A landscape with many peaks, sampled at points; each row gives a point and its height.
A climber steps from a point to the highest of its 2 nearest points, and stops where none of them is higher. Distance is the straight distance between rows; heights are no part of it.
mitut: [2, 64, -1, 31, -9, 20, 17, 8, -7, 16, 39, -6, 14, 44, -12, 3, -3, -26, -13, -16, -34, -85, -17, -22]  h=0.26
Med: [-59, -36, 9, 6, 38, 37, 17, -15, -56, 0, -40, 67, 50, -54, -8, -23, -1, 21, -16, 4, -12, 60, 14, 18]  h=6.47
sel: [-11, 8, 11, 30, -21, 16, -20, -13, -19, -45, 42, -10, -21, 31, -10, 20, 21, -18, -13, 41, -16, -5, 26, 43]  h=5.44
vivut: [-32, 29, -24, -6, 28, 42, 14, -45, -50, 3, -24, 61, -1, -41, 16, -25, 6, -12, 20, -48, -3, 52, 31, 35]  h=5.27
dat: [-19, -33, -16, 15, 29, 20, 5, -31, -61, 15, -22, 8, 19, -49, 55, -39, -11, 41, 23, -13, -8, 54, 4, 36]  h=8.15
sasaz: [18, 38, 5, -58, 33, -44, -53, -10, 63, 6, 53, -30, 44, 23, -33, 15, 47, -22, 7, 8, 4, -29, -11, -41]  h=4.15
div: [4, -64, 23, -15, -22, 6, -4, 29, 11, -31, 22, 39, -27, -14, -22, 2, 1, 19, 8, 56, 27, 19, 3, -55]  h=6.51
vedev: [44, 15, -9, -12, 19, -3, -58, -24, 16, -8, 43, -32, 7, 39, 6, -3, 10, 3, -3, 49, -28, -56, 44, -14]  h=5.86
Poz: [13, -62, 17, 4, 32, -34, -19, -14, 12, 12, 25, -9, 7, -20, 10, -43, -20, 37, -2, 20, 10, 23, 38, 25]  h=7.01
bazi: [3, 61, -26, -21, 10, -2, -59, -6, 15, -8, 29, -27, 37, 70, 7, 67, 39, -27, -20, -8, -39, -79, -41, -53]  h=4.94
vesag: [-6, -14, -24, 4, -28, -10, 24, 45, 0, -3, -48, -14, -29, 20, 17, 25, -3, -14, -13, 11, -27, -39, -41, -14]  h=7.09
Kud: [-1, -48, 21, -14, 16, -17, -8, 10, 9, -32, 1, 3, -30, 4, 11, 8, 1, -6, 17, 35, 28, 18, 22, 25]  h=2.39
gubot: [17, 39, 31, -4, 3, -16, -7, 3, 63, -22, 52, 18, 6, 41, -54, 20, -4, -34, -20, 2, 9, -12, 11, -5]  h=6.98
kug: [-43, 44, 17, 34, 11, 4, 16, -5, -32, 6, 15, 24, 45, 13, -27, -41, -11, 6, -27, -13, -17, -15, 8, 18]  h=4.21
Zir: [4, 52, 19, -10, 5, -9, -25, 6, 45, -23, 69, 21, 14, 55, -55, 45, 24, -44, 1, -2, 19, -38, -13, -33]  h=6.00
leke: [31, 5, -4, -22, 22, -45, -10, -10, 28, 29, -12, -65, 19, 10, 18, -28, -2, 10, 18, -1, -2, -26, 3, 5]  h=5.57
Danem: [-4, -42, 23, -37, -13, -12, -17, 41, 10, -24, -11, 42, -32, -14, -19, -4, 18, -16, 34, 57, 33, -8, -1, -54]  h=5.87
nikoz: [10, 34, 45, 21, 16, 7, -16, -24, 26, -14, 56, 7, 13, 40, -54, -23, -3, -2, -30, 10, -1, 12, 34, 13]  h=6.27
lebu: [-41, -86, -6, 13, 36, 41, 1, -75, -57, -5, -27, 42, 57, -72, 1, 36, -13, 21, -21, -19, 22, 106, 10, 16]  h=2.07
vin: [-26, -58, 3, 38, -50, 26, 26, 22, -2, -29, 27, 24, -17, 17, -31, 36, -25, -2, -51, 29, -29, -2, 11, -34]  h=5.13
dov: [22, 62, -5, 29, -6, 32, -22, -26, -16, 18, 44, -55, 17, 32, 25, 10, 25, 5, 12, 2, -31, -61, -34, 24]  h=0.74
pena: [12, 17, 26, 7, -15, -4, 18, 7, 7, -9, 17, 101, -22, 7, -29, -26, 1, -39, 19, -25, 47, 55, 1, 7]  h=5.97
tegig: [-27, -43, 16, 6, -6, 6, 38, 6, -5, -10, 1, 25, -34, -14, -1, 11, -20, 4, 4, 5, 14, 30, 11, 10]  h=2.13
kune: [-17, 55, -8, -5, 31, -20, 16, -29, 17, 34, 14, -22, 33, 22, 17, 8, -2, -7, 47, -59, 26, -24, -39, 6]  h=3.54
fer: [-33, -56, 7, 41, 7, 19, 30, 6, -64, 8, 5, 3, 21, -21, 25, -27, -23, 40, 7, 23, -23, 6, -15, 4]  h=7.08
zabuf: [-33, 14, -12, 11, -4, 21, 32, -15, -51, 6, -12, 72, 1, -42, -9, -44, 3, 2, -3, -33, 4, 71, 26, 18]  h=4.97
nel: [-2, -40, 8, 23, -5, 59, -3, -10, -23, -3, 45, -18, 6, -38, -24, 8, -30, 29, -32, 44, -29, -17, 22, 3]  h=5.61
nis: [-4, 47, -7, -8, -16, -26, -23, 20, 22, -12, 41, 27, 26, 72, -34, 37, 24, -52, -17, -13, -1, -76, -30, -51]  h=6.94
Lavu: [14, 17, -5, -4, 24, -25, -13, -55, 10, 47, -13, -30, 36, -6, 1, -44, -12, 12, -7, -54, 2, 38, 31, 51]  h=7.57
nutat: [-1, -14, -29, -2, 18, 15, -13, -48, -22, 10, -34, 3, 16, -48, 16, -27, -5, 15, -15, -45, -4, 77, 54, 58]  h=5.83
Gub: [20, -38, -31, 23, -12, 19, 22, 5, -40, 17, -31, -32, 11, -39, 59, 9, -34, 38, 12, -17, -24, 33, -36, 31]  h=7.07
sisi: [29, 32, 2, 7, -26, 36, 8, 18, -23, 7, 9, -53, -14, -6, 11, 1, 29, 25, 24, 41, -14, -47, -33, -2]  h=1.17
Fudir: [-2, 43, -17, -17, -17, -2, 30, 17, 14, 4, -58, 45, -42, 0, -3, 20, -1, -18, 7, -46, 37, 13, -7, -28]  h=5.02
valis: [13, 46, -8, -6, 27, -8, -4, -48, 30, 56, 23, -68, 60, 34, 19, -1, 11, 25, 40, -44, -2, -33, -48, 12]  h=2.94
bilu: [-2, -40, -2, 25, -29, -2, -7, 12, -12, -32, -16, -39, 2, 13, 0, 0, -10, 46, -33, 26, -13, 15, 13, -5]  h=3.15
ger: [3, -12, -12, -25, -8, -12, 13, 35, 6, -8, -44, 38, -25, -14, 10, -17, -11, 23, 26, -7, 21, 27, 1, -72]  h=6.71
gela: [36, -9, -4, -45, 30, -66, -31, -11, 41, 16, -29, -30, -7, -1, 26, -28, 8, 10, 28, -16, 19, 13, 10, -7]  h=5.09
rep: [-44, -87, -13, 36, 1, 38, -4, -22, -78, 16, -21, -9, 62, -68, 7, 19, -7, 24, -32, 3, -16, 50, -7, 47]  h=6.50
vumuv: [-10, -2, 1, -8, -8, -21, 31, 32, 13, 16, 1, 42, -22, 1, -11, -19, -28, -30, 22, 1, 21, -38, 7, -19]  h=6.02
dotu: [-10, 25, -5, -17, 17, -36, 38, 23, 11, 38, -3, 18, -9, 8, 18, -15, -16, -38, 47, -31, 18, -52, -22, -5]  h=5.08
nus: [11, -52, -12, 42, -1, 52, -9, -5, -52, 2, 37, -32, 30, -9, 17, 8, -37, 38, -28, 43, -57, -24, 22, -2]  h=5.89
ful: [-23, -69, -17, 19, -62, 2, 32, 10, 0, -27, -11, 8, -15, 13, -8, 55, -15, 14, -50, 23, -23, 9, -25, -42]  h=5.50
Vugi: [-16, -97, 5, 16, -12, 3, 1, -29, -20, -20, 8, 3, -9, -45, 5, 31, -14, 12, -6, 14, 28, 82, 13, 26]  h=2.44
Gumav: [15, -12, -3, -24, -10, -36, -2, 34, 22, -11, -32, -16, -2, 3, 9, -24, -4, 25, -8, 8, -19, 7, -3, -46]  h=5.91
ninif: [2, 58, -24, -28, 11, 1, -32, 16, 31, 17, 19, -29, 42, 34, -4, 60, 43, -20, -2, -22, -28, -88, -79, -46]  h=4.25
dozov: [-11, 33, -14, -30, -31, -31, -23, 59, 12, -13, -2, 41, 2, 38, -41, 15, 30, -61, -19, 6, -3, -65, -28, -56]  h=8.54
Vuli: [28, 7, 45, -36, 12, -32, -27, 16, 58, -34, -34, 17, -32, 24, -26, 7, 21, -18, -6, 4, 33, 51, 6, -27]  h=3.70
Miki: [-4, 54, 8, 19, -38, 25, 20, 34, 6, 11, 10, 8, -5, 33, -40, 14, -14, -19, -18, -10, 7, -85, -20, -35]  h=0.01
dip: [10, -21, -10, 16, -17, 20, -18, -33, -30, 6, 1, -32, 16, -52, 8, -11, 15, 23, -16, -7, 17, 71, 39, 61]  h=6.01
mavun: [14, 50, -40, -4, -7, -37, 25, -28, -1, 33, -25, -9, 4, -4, 27, -3, 1, -13, 2, -70, -18, 27, 1, 43]  h=7.49
zefe: [-10, 66, -6, 23, -8, 26, -2, -22, -1, -2, 57, -21, 20, 41, -6, 12, 16, -13, -10, 7, -19, -58, 12, 2]  h=0.49
rema: [-5, -29, -7, 15, -7, 23, 38, 2, -49, 15, -17, -7, 13, -36, 45, -24, -34, 59, 26, -5, -16, 23, -28, -1]  h=7.56
Debot: [17, 39, 13, -7, -9, -33, -8, 1, 43, -8, 14, -11, -6, 8, -31, 33, 13, -22, -21, 1, 6, 8, 4, 4]  h=7.77
Tuzur: [-30, 5, 36, 29, -24, 12, 13, 9, 3, -42, 30, 31, -40, 50, -26, 14, 14, -38, -1, 23, 23, 3, 8, 26]  h=4.95
Lif: [-1, 14, 7, -30, -5, 17, 19, -11, 7, 11, -11, -7, -47, -43, 24, -5, 20, 17, 51, 10, 41, 14, 13, 7]  h=0.69
Bomet: [53, -9, 65, -23, 17, -14, -20, 29, 49, -16, 10, 59, -23, 13, -40, -28, 9, -5, 8, 16, 41, 46, -4, -39]  h=3.22
tabes: [-49, -55, -2, 24, 2, 31, 29, -12, -54, 12, -10, 31, 37, -55, -4, -2, -25, 23, -23, 2, -20, 38, -6, 13]  h=6.73
Soz: [1, 30, 15, 9, 18, 19, 3, -33, -5, 37, 28, -44, 36, -19, -10, -31, -4, 8, -10, -7, -15, -24, 11, 33]  h=6.28
Nov: [-29, -10, 28, 23, 0, 17, -11, -24, -28, -27, 58, 28, -8, -5, -32, -23, 22, -15, -15, 38, -7, 22, 26, 58]  h=5.77
Gok: [31, -1, 2, -37, 4, -22, 8, 10, 32, 2, -6, 92, -49, -8, -21, -16, -9, -40, 28, -17, 41, 42, 11, -23]  h=6.96
lovet: [15, -7, 48, 9, 24, 18, 22, -6, 21, -1, 4, 89, -23, -7, -23, -34, -28, -8, 4, -24, 38, 81, 24, 1]  h=5.39
Veb: [8, 20, -30, 17, -9, -7, 8, -19, -16, 37, -22, -45, 20, -16, 26, -19, 2, 13, -9, -54, -19, 17, -1, 56]  h=7.98
Firo: [7, -13, 18, 4, -8, 45, -3, 29, 1, -25, 20, 4, -18, 10, -19, -2, -7, 18, -3, 59, -3, -47, 19, -67]  h=1.69
Lakoz: [-21, -8, 21, 22, -17, 61, 42, 27, -15, 1, -13, -14, -19, -32, 12, 3, -10, 28, 18, 12, 13, -18, -18, -16]  h=1.15
pav: [22, -1, 20, 4, 31, -36, -30, -42, 31, 22, 64, -34, 16, 12, -23, -17, 1, -2, -7, 1, 10, -11, 35, 54]  h=6.85
rukit: [0, -2, -29, 2, 36, 24, 3, -62, -18, -9, -37, 50, -13, -35, 12, -14, -18, -1, 2, -55, 1, 80, 48, 48]  h=5.62
Rato: [-44, -35, 30, 25, 14, 21, -11, -24, -37, -1, 17, 16, 13, -34, -12, -23, 12, 9, -1, 27, 5, 33, 23, 56]  h=5.99
Zusa: [-24, -8, -14, 33, -61, -13, 41, 34, -25, -23, 2, 29, -11, 23, -9, -13, 1, 11, -23, 5, -20, -9, -15, -26]  h=3.49
Tem: [-21, 18, 14, 9, -43, -7, 9, 43, 19, -39, -8, 40, -36, 51, -38, 28, 25, -42, -13, 4, 35, -11, -13, -13]  h=4.34
Topo: [13, 66, -1, -20, 10, -34, 8, -1, 45, 1, -1, 58, 6, 38, -18, 5, 0, -35, 11, -74, 50, 25, -14, -37]  h=5.85
leme: [25, 5, 5, -45, 26, -17, -42, 12, 37, 4, 14, -43, -1, -2, -20, 3, 11, -20, 0, 40, -21, -58, 17, -28]  h=5.22
vema: [-17, -39, -23, -31, -31, -28, 21, 45, 13, -11, -51, 6, -40, -13, -6, 43, 8, -29, -10, 22, -19, 4, -17, -22]  h=6.42
fotur: [-27, 5, -3, 28, -6, -20, 30, 14, -28, 3, -8, -7, 2, 27, 24, -17, -9, -3, 7, -16, -7, -11, -10, 34]  h=4.72
bolo: [-7, -65, -12, 54, -21, 44, -28, -8, -72, 9, -6, -42, 68, -53, 9, 11, -9, 31, -39, 12, -28, 27, -4, 56]  h=6.36
zira: [27, -29, -17, 49, -17, 64, -10, -1, -46, 1, 8, -56, 12, -6, 29, 2, -26, 37, -19, 30, -70, -36, -15, 20]  h=6.20
mutug: [20, -37, -25, 38, -32, 13, 12, 13, -41, -2, -2, -41, 0, -8, 46, 12, -9, 27, -8, 24, -44, -7, -36, 42]  h=6.60
lezug: [1, -30, -16, -20, -40, 14, 25, 16, -20, -7, -27, 2, -38, -35, 36, 8, 19, 10, 44, 25, 20, 23, -22, -8]  h=0.45
mipo: [21, -30, -28, 23, -28, 18, -23, 11, -14, -35, 10, -59, -8, 30, 17, 33, -4, 17, -30, 43, -37, -22, 20, -3]  h=3.38
mol: [4, -8, 17, 0, -27, 38, 1, 29, -5, -23, -6, -31, -28, -12, 12, 16, 18, 26, 21, 53, 3, -35, -20, -30]  h=1.38
dobik: [15, 5, 7, -9, 17, -3, 3, -13, 22, 32, 13, -42, 13, -13, 2, -45, -11, 30, 24, 0, -12, -35, 8, 7]  h=5.95
Bamas: [16, 22, -19, 9, -23, -14, 34, 39, -10, 22, -33, -30, -12, 10, 32, 18, -6, 0, -11, -15, -36, -50, -55, 26]  h=7.81
los: [6, -44, 32, -17, 3, 9, 9, 14, 16, -4, 10, 60, -51, -45, -16, -13, -11, 23, 23, 12, 54, 33, 16, -47]  h=7.29
pogis: [-13, 56, 5, -3, 23, -32, -6, -21, 54, 4, 47, -27, 36, 51, -30, 14, 7, -4, -11, -40, 8, -44, -20, -26]  h=1.91
roz: [-37, -69, -18, 17, 27, 27, 7, -42, -40, -11, -31, 31, 26, -44, 13, 26, -41, 26, -25, -26, 9, 97, 28, 35]  h=2.18
des: [35, -9, 2, -11, -10, -19, -18, -10, 40, -12, -14, -40, -16, -18, -2, 6, 11, 15, -12, 5, 29, 54, 37, 19]  h=2.83
fegiv: [-8, 47, -12, -34, -7, -44, -10, 39, 11, -1, -22, -21, 2, 31, 22, 20, 47, -34, 15, -7, -11, -52, -51, -24]  h=5.17
Borib: [7, -18, 38, 10, -5, -19, 4, 28, 19, -26, 14, 58, -18, 29, -35, -39, -21, 7, -4, 8, 23, 31, 14, -32]  h=2.80
seb: [-8, 38, 25, -37, 7, -17, -30, 44, 36, -9, -40, 38, -12, 6, -33, 25, 32, -70, 20, -14, 66, -15, -32, -47]  h=5.68
gona: [20, -8, -15, -38, 29, -31, 19, -16, 22, 30, 4, 19, -27, -43, 12, -24, -19, -14, 24, -14, 11, 12, 32, 24]  h=7.20
misis: [-5, 13, 29, -49, 36, -39, -56, 15, 41, -19, -43, -11, -12, 18, -18, 6, 33, -36, -4, 16, 20, 18, -6, -40]  h=4.18
sezi: [9, 29, -32, -6, -29, 3, 49, 19, -19, 29, -40, 22, -18, -14, 20, -6, -10, 6, 11, -50, -1, 0, -20, -26]  h=5.84
Sotam: [19, -41, 38, -10, 39, -17, -1, -8, 28, 15, 17, 23, -20, -41, -10, -36, -42, 29, -6, 10, 27, 39, 46, 4]  h=6.67
lek: [22, 4, 13, 0, 9, 3, -14, 15, 24, -24, 34, 14, -16, 34, -33, -13, -20, -10, -6, 44, -8, -47, 28, -47]  h=2.03
Nes: [58, 24, -33, -5, -7, 18, -47, 24, -13, 2, -10, -55, -2, 32, 24, 25, 12, -11, -7, 32, -71, -74, -56, 6]  h=3.32
beki: [-6, 10, 26, 24, 35, 11, -29, -47, 5, 25, 46, -37, 40, -1, -25, -38, -4, 11, -18, 16, -15, -26, 47, 45]  h=6.52
sonu: [-4, 29, 22, 0, -1, 28, 30, 0, -6, 28, -11, 8, -22, -41, 11, -20, 2, 11, 43, -10, 47, -15, -6, -12]  h=0.90
tefu: [12, -2, 33, 20, -13, 4, -2, 46, 18, -40, 25, 43, -5, 54, -50, -20, -23, -22, -16, 26, 6, -34, 21, -39]  h=2.38
vodu: [4, 52, -12, -46, 5, -62, -3, -20, 52, 12, -13, -2, 14, 24, -10, -2, 11, -3, 16, -61, 26, 21, -8, -13]  h=7.45
Remot: [-6, 43, -7, 5, 19, -22, 41, 13, 11, 44, 9, -7, 25, 22, 14, -14, -19, -22, 27, -47, -3, -68, -49, -1]  h=4.30
pok: [34, -25, -18, -8, 4, -22, -3, 38, 4, 14, -55, -39, -2, -4, 36, -12, -25, 37, 14, 8, -34, -20, -36, -38]  h=5.41
fek: [2, 40, -4, -42, 6, -8, 7, 21, 25, 9, -53, 53, -26, -1, -14, 22, 4, -57, 26, -40, 65, -12, -21, -41]  h=4.63
Dovag: [-35, -70, 21, 43, -16, 41, -2, -7, -30, -39, 39, 27, 12, 20, -28, 29, -31, 10, -47, 33, -36, 14, 29, -9]  h=5.25
gunuk: [44, 31, -23, -6, 11, -24, -19, 14, 9, 27, -7, -67, 18, 25, 21, 6, 16, -8, 17, 7, -43, -73, -72, 16]  h=2.96
nat: [12, 13, 0, -56, 39, -60, -41, 13, 42, -1, -52, -34, 1, -11, 13, 0, 22, -18, 8, 4, 10, 11, -2, -14]  h=4.64
defi: [-31, -72, -23, -3, -38, -14, 30, 32, -8, -15, -38, 12, -29, -7, 5, 61, -16, 1, -19, 10, -6, 22, -23, -31]  h=5.92
pud: [-6, 15, 6, -30, 4, -21, -1, 65, 16, 8, -32, 19, -7, 10, -26, -1, -1, -43, 11, 9, 9, -61, -22, -50]  h=7.13
Konet: [16, 52, -38, -12, -2, -8, 34, -20, -6, 40, -16, 27, -8, -11, 32, -30, -9, -12, 28, -64, 3, 3, -13, -6]  h=6.63
mumu: [0, 42, 2, -2, -1, -36, 16, -7, 36, 8, -3, -6, -2, 11, -11, -8, 3, -6, 0, -27, 22, -1, 5, -1]  h=8.53
tovu: [3, -16, -30, -13, 2, 19, 28, -8, -20, 6, -24, 51, -24, -33, 30, -38, -30, 29, 31, -30, 19, 35, 17, -41]  h=7.75
nanar: [23, -1, 8, 8, -22, -18, -30, -3, 20, -12, 1, -57, 13, 6, -6, -5, 8, 40, -19, 16, 6, 19, 31, 12]  h=2.98
Nuza: [-55, 26, 6, 35, 15, -4, 21, -13, -22, 4, -8, 13, 26, 2, 7, -33, -5, -7, -11, -29, -4, 12, 6, 51]  h=4.43
Pulo: [-22, 2, 4, 18, -2, -4, 10, 4, -23, -14, 16, -30, -14, 27, 4, 21, -6, -15, -10, 24, -7, -24, 9, 47]  h=5.10
vofo: [22, 40, -19, 1, -25, -14, 7, 4, 15, 27, -27, -66, 10, 7, 30, 12, -4, 12, -13, -39, -17, -22, -34, 38]  h=8.52
kov: [32, -26, -24, -6, -28, 1, 0, 18, 4, -7, -52, -69, -13, -31, 20, 36, 16, 14, -6, 13, -7, 14, -6, 16]  h=8.29
Gifor: [-7, 47, -18, -40, 9, -62, -13, 12, 29, 8, -13, -4, 17, 36, 3, 14, 39, -31, 21, -30, 19, -21, -43, -38]  h=6.05
pota: [-13, -52, 30, 31, -12, 37, -25, -19, -13, -39, 66, 25, -1, 7, -35, 4, -6, 6, -40, 51, -8, 34, 43, 29]  h=5.53
fuso: [19, -35, 1, -46, 14, -8, 17, 2, 21, 13, -1, 55, -50, -53, -4, -4, -15, -15, 28, 12, 32, 37, 28, -23]  h=8.09
latep: [7, -83, 3, -7, -8, -19, -14, -2, 8, -35, 1, -11, -22, -15, 19, 29, -2, 18, 1, 39, 23, 56, 17, 12]  h=2.60
veka: [-53, -10, 41, 19, 48, 21, -8, -18, -34, 10, -2, 60, 37, -40, -17, -42, 8, 14, -5, 7, 8, 44, 26, 33]  h=6.21
susoz: [12, -39, 0, 31, -21, 41, -16, -7, -38, 12, -8, -54, 27, -48, 22, -7, 3, 30, -10, 7, 0, 28, 10, 58]  h=6.18
korid: [-32, 14, 28, 18, 35, 47, 12, -15, -34, 28, 28, -11, 30, -44, -1, -43, -1, 11, 10, 28, -10, -32, -5, 40]  h=5.98
zap: [17, -30, 12, 22, 34, -20, -27, -31, 15, 25, 8, -21, 29, -14, -7, -45, -19, 28, -22, -17, 7, 41, 55, 46]  h=7.27
nito: [27, 39, -7, -47, 20, -22, -57, -11, 34, 15, 14, -68, 24, 9, -11, 19, 46, -11, 11, 21, -14, -59, -27, -24]  h=4.73
lera: [17, 31, -13, -6, -21, 2, 6, 3, 15, -4, -31, -73, -13, 4, 14, 38, 24, -4, -3, 4, -3, -13, -8, 26]  h=7.91
Sitov: [-4, -12, -29, -13, 6, -14, 18, -8, 1, -26, -53, 16, -51, -1, 36, 16, -7, -15, 11, -32, 20, 53, 23, 29]  h=1.68
buk: [1, 29, -4, -21, 0, -6, -27, 37, -1, -8, -26, -28, -6, 36, 17, 11, 36, -32, 1, 36, -35, -78, -36, -42]  h=4.52
Lur: [3, 19, 8, -24, 44, -12, 20, -39, 7, 39, 9, 4, -9, -28, 18, -16, -12, -18, 36, -35, 24, -2, 16, 41]  h=6.61
kisot: [-20, 20, -1, 10, -57, 6, 10, 45, -3, -28, 0, 14, -33, 35, -18, 13, 28, -6, -21, 23, -5, -19, -5, -26]  h=3.85
zitot: [-4, 51, 13, 25, -10, 33, 9, -12, -28, 5, 15, -47, 2, 8, 19, -16, 21, 27, 24, 10, 8, -21, -30, 12]  h=0.98
vosof: [-29, -33, -24, 10, -12, 9, 41, -1, -20, -15, -39, 25, -35, -22, 35, 26, -18, 8, 3, -29, 11, 47, 1, 20]  h=1.90
Dem: [14, -9, -24, -21, -20, 17, -29, 35, -12, -23, -12, -11, -18, 29, 3, 29, 20, -24, -16, 55, -49, -64, -2, -42]  h=4.02
nipas: [-23, -71, 2, 9, 7, 31, 14, -35, -14, -13, -10, 56, -12, -49, -5, 21, -30, -1, -10, -16, 6, 96, 30, 36]  h=2.30
Lutob: [-58, 0, 19, 52, -6, 52, 24, 15, -38, -4, 13, 21, 40, -12, -30, -30, -21, 22, -24, 8, -33, -12, 5, 5]  h=3.99
deta: [6, 45, -14, -3, 30, -9, -30, -32, 39, 20, 48, -61, 62, 64, 8, 24, 16, 17, 20, -25, -7, -67, -35, -17]  h=2.43
dife: [-1, 58, -26, -9, -16, -21, -17, 3, 16, -17, 39, -9, 15, 72, 3, 37, 43, -38, -23, 8, -34, -72, -22, -42]  h=5.79
Milu: [18, 19, 9, -1, 24, 9, 15, -31, 21, -5, -13, 54, -21, -17, -12, -25, -19, 2, -4, -43, 22, 86, 33, 16]  h=5.24
nadog: [18, -7, -37, 6, -22, 11, -19, 22, -22, -13, 4, -40, -17, 31, 29, 27, 13, -6, -19, 42, -66, -56, -9, 1]  h=3.66
tove: [-8, 29, -25, -16, 11, -30, 11, -27, -2, -15, -30, 41, -40, 20, 23, -5, -4, -33, 23, -46, 24, 47, 15, 27]  h=1.41
tufe: [45, 20, 11, -12, 13, -14, -46, -51, 27, 13, 58, -52, 14, 17, -12, -4, 20, 9, 2, 31, 3, -33, 35, 6]  h=6.39
fim: [-3, -41, -29, 3, 19, 17, 5, -42, -53, -9, -24, 28, -7, -35, 59, -31, -33, 41, 30, -40, -2, 65, 26, -7]  h=8.71

Where does a climber stop that starts at each point below?
deta => dozov
mipo => mumu
Firo => pav
nat => pav
Nes => mumu
vin => vofo
